Points on a hilly landscape, in no order, each with its height.
From any point a climber steps to the highest of the 4 points nearest to it. It stops when none of these is higher. Distance is the straight distance between rows; heights are no part of it.
<459>: [128  97 165  76 104 132 115  68  99 105]  height 537
<25>: [142 130 156 103 151 146 112  93 130 110]  height 434
<554>: [146 146 154 119 149 154 110  68 121 120]  height 326
<11>: [127 118  90 154 143 101 153 160 180 153]  height 494
<347>: [150 164  89 188 121 126 179 114 160 185]  height 335
<604>: [ 92  95 113 128  78 132 111 171  71 132]  height 697
<319>: [114  96 123 137 120 128 119 148 112 125]  height 669
<105>: [167 160 173  68 151 124 120  88 156  82]  height 729
<23>: [108  92 154  31  77 109 118 117  77  94]  height 20
<606>: [107  98  91 161  91  99 141 187 113 157]  height 694
<384>: [132 144 136 138 153 152 112  96 134 127]  height 459
<166>: [147 189 164  83 166 139 127  96 168  85]  height 433
<469>: [111  98 136 103 101 134 106 131  79 113]  height 668
<282>: [143 167 121 129 182 134 123 126 171 116]  height 267
<121>: [138 164 130 127 172 138 122 108 161 115]  height 298
<87>: [161 204 165  75 181 133 123  92 171  75]  height 414
<244>: [106  98 109 172  78 120 137 190  80 157]  height 709
<246>: [ 92  91 116  84  96 129 105 169  84 111]  height 683
<342>: [110  92 125  84 108 126 111 138 111 103]  height 671
<114>: [108 105 115 176  64 135 130 172  65 157]  height 705
<561>: [ 85  92  95 122  97 104 122 205  88 134]  height 673
<329>: [132 121 123 163 137 123 126 131 137 143]  height 613
<556>: [141 108  98 204  82 119 176 145 125 177]  height 688
<527>: [137 109 142 119 140 142 115 110 129 113]  height 577
<309>: [153 190 171  90 165 154 120  65 145  96]  height 407
<306>: [107  97 140 103  72 149 102 120  44 115]  height 650
<157>: [124 105 105 183 106 114 143 145 121 166]  height 690
<477>: [152 164  92 189 128 126 190 130 183 178]  height 329
<579>: [130 127 130 142 152 139 120 119 134 140]  height 726
<608>: [148 130 161  84 139 141 111  72 130  99]  height 369
<454>: [141 168 110 153 173 110 144 140 193 141]  height 279
<154>: [119 109 122 180 116 133 129 125 110 159]  height 696
<402>: [137 157 118 171 148 146 142 111 138 149]  height 254
<587>: [130 111 125 123 160 122 116 148 164 120]  height 515
<138>: [135 182 131 156 165 153 129  92 141 140]  height 305
<485>: [140 107 163  89 123 137 114  83 118 104]  height 501
<425>: [ 97 109  99 145  72 114 127 219  69 157]  height 770
<637>: [156 162 164  97 151 160 121  70 135 105]  height 384
<15>: [119 109 107 150 147 111 131 162 143 131]  height 618
<395>: [148 114 171  51 123 113 116  87 131  95]  height 176
<301>: [139 132  97 175 136 113 162 142 159 166]  height 375
<56>: [130 186 113 171 164 134 145 125 175 153]  height 304
<373>: [134 150 106 164 156 115 139 134 161 140]  height 412
<603>: [118 103 100 160 116 100 142 173 143 156]  height 667
<221>: [110  88 118 179  90 125 130 155  78 151]  height 704
<285>: [125 127 130 124 150 130 114 129 145 117]  height 536
<414>: [105  88 107 140 110 110 125 178 108 135]  height 678
<625>: [131 104 147  84 133 133 108 116 130  92]  height 731
<390>: [115  95 157 107  99 147 115  91  90 112]  height 695
<106>: [141 205 154 118 168 148 115  81 149 118]  height 385
<581>: [151 161 153  95 163 145 116  93 149 105]  height 362
<590>: [ 93  99  82 145  87  96 150 211 105 147]  height 679
<408>: [138 168  97 163 157 107 170 148 187 159]  height 266
<349>: [123  91 158  36 102 109 113 125 116  80]  height 27

Call two points neighbours if one is among the 4 nearest of the other. Go from one point of each pair to the other, from neighbour to neighbour, staying as high as possible. Name the lowest point that can't be avoided.
<425> and <105> | <608>
<579> and <390> | <329>
<390> and <625> | <469>
<625> and <425> | <342>

Where does a climber stop that starts at each point below?
<157> | <425>
<581> | <625>
<606> | <425>
<23> | <625>
<608> | <625>
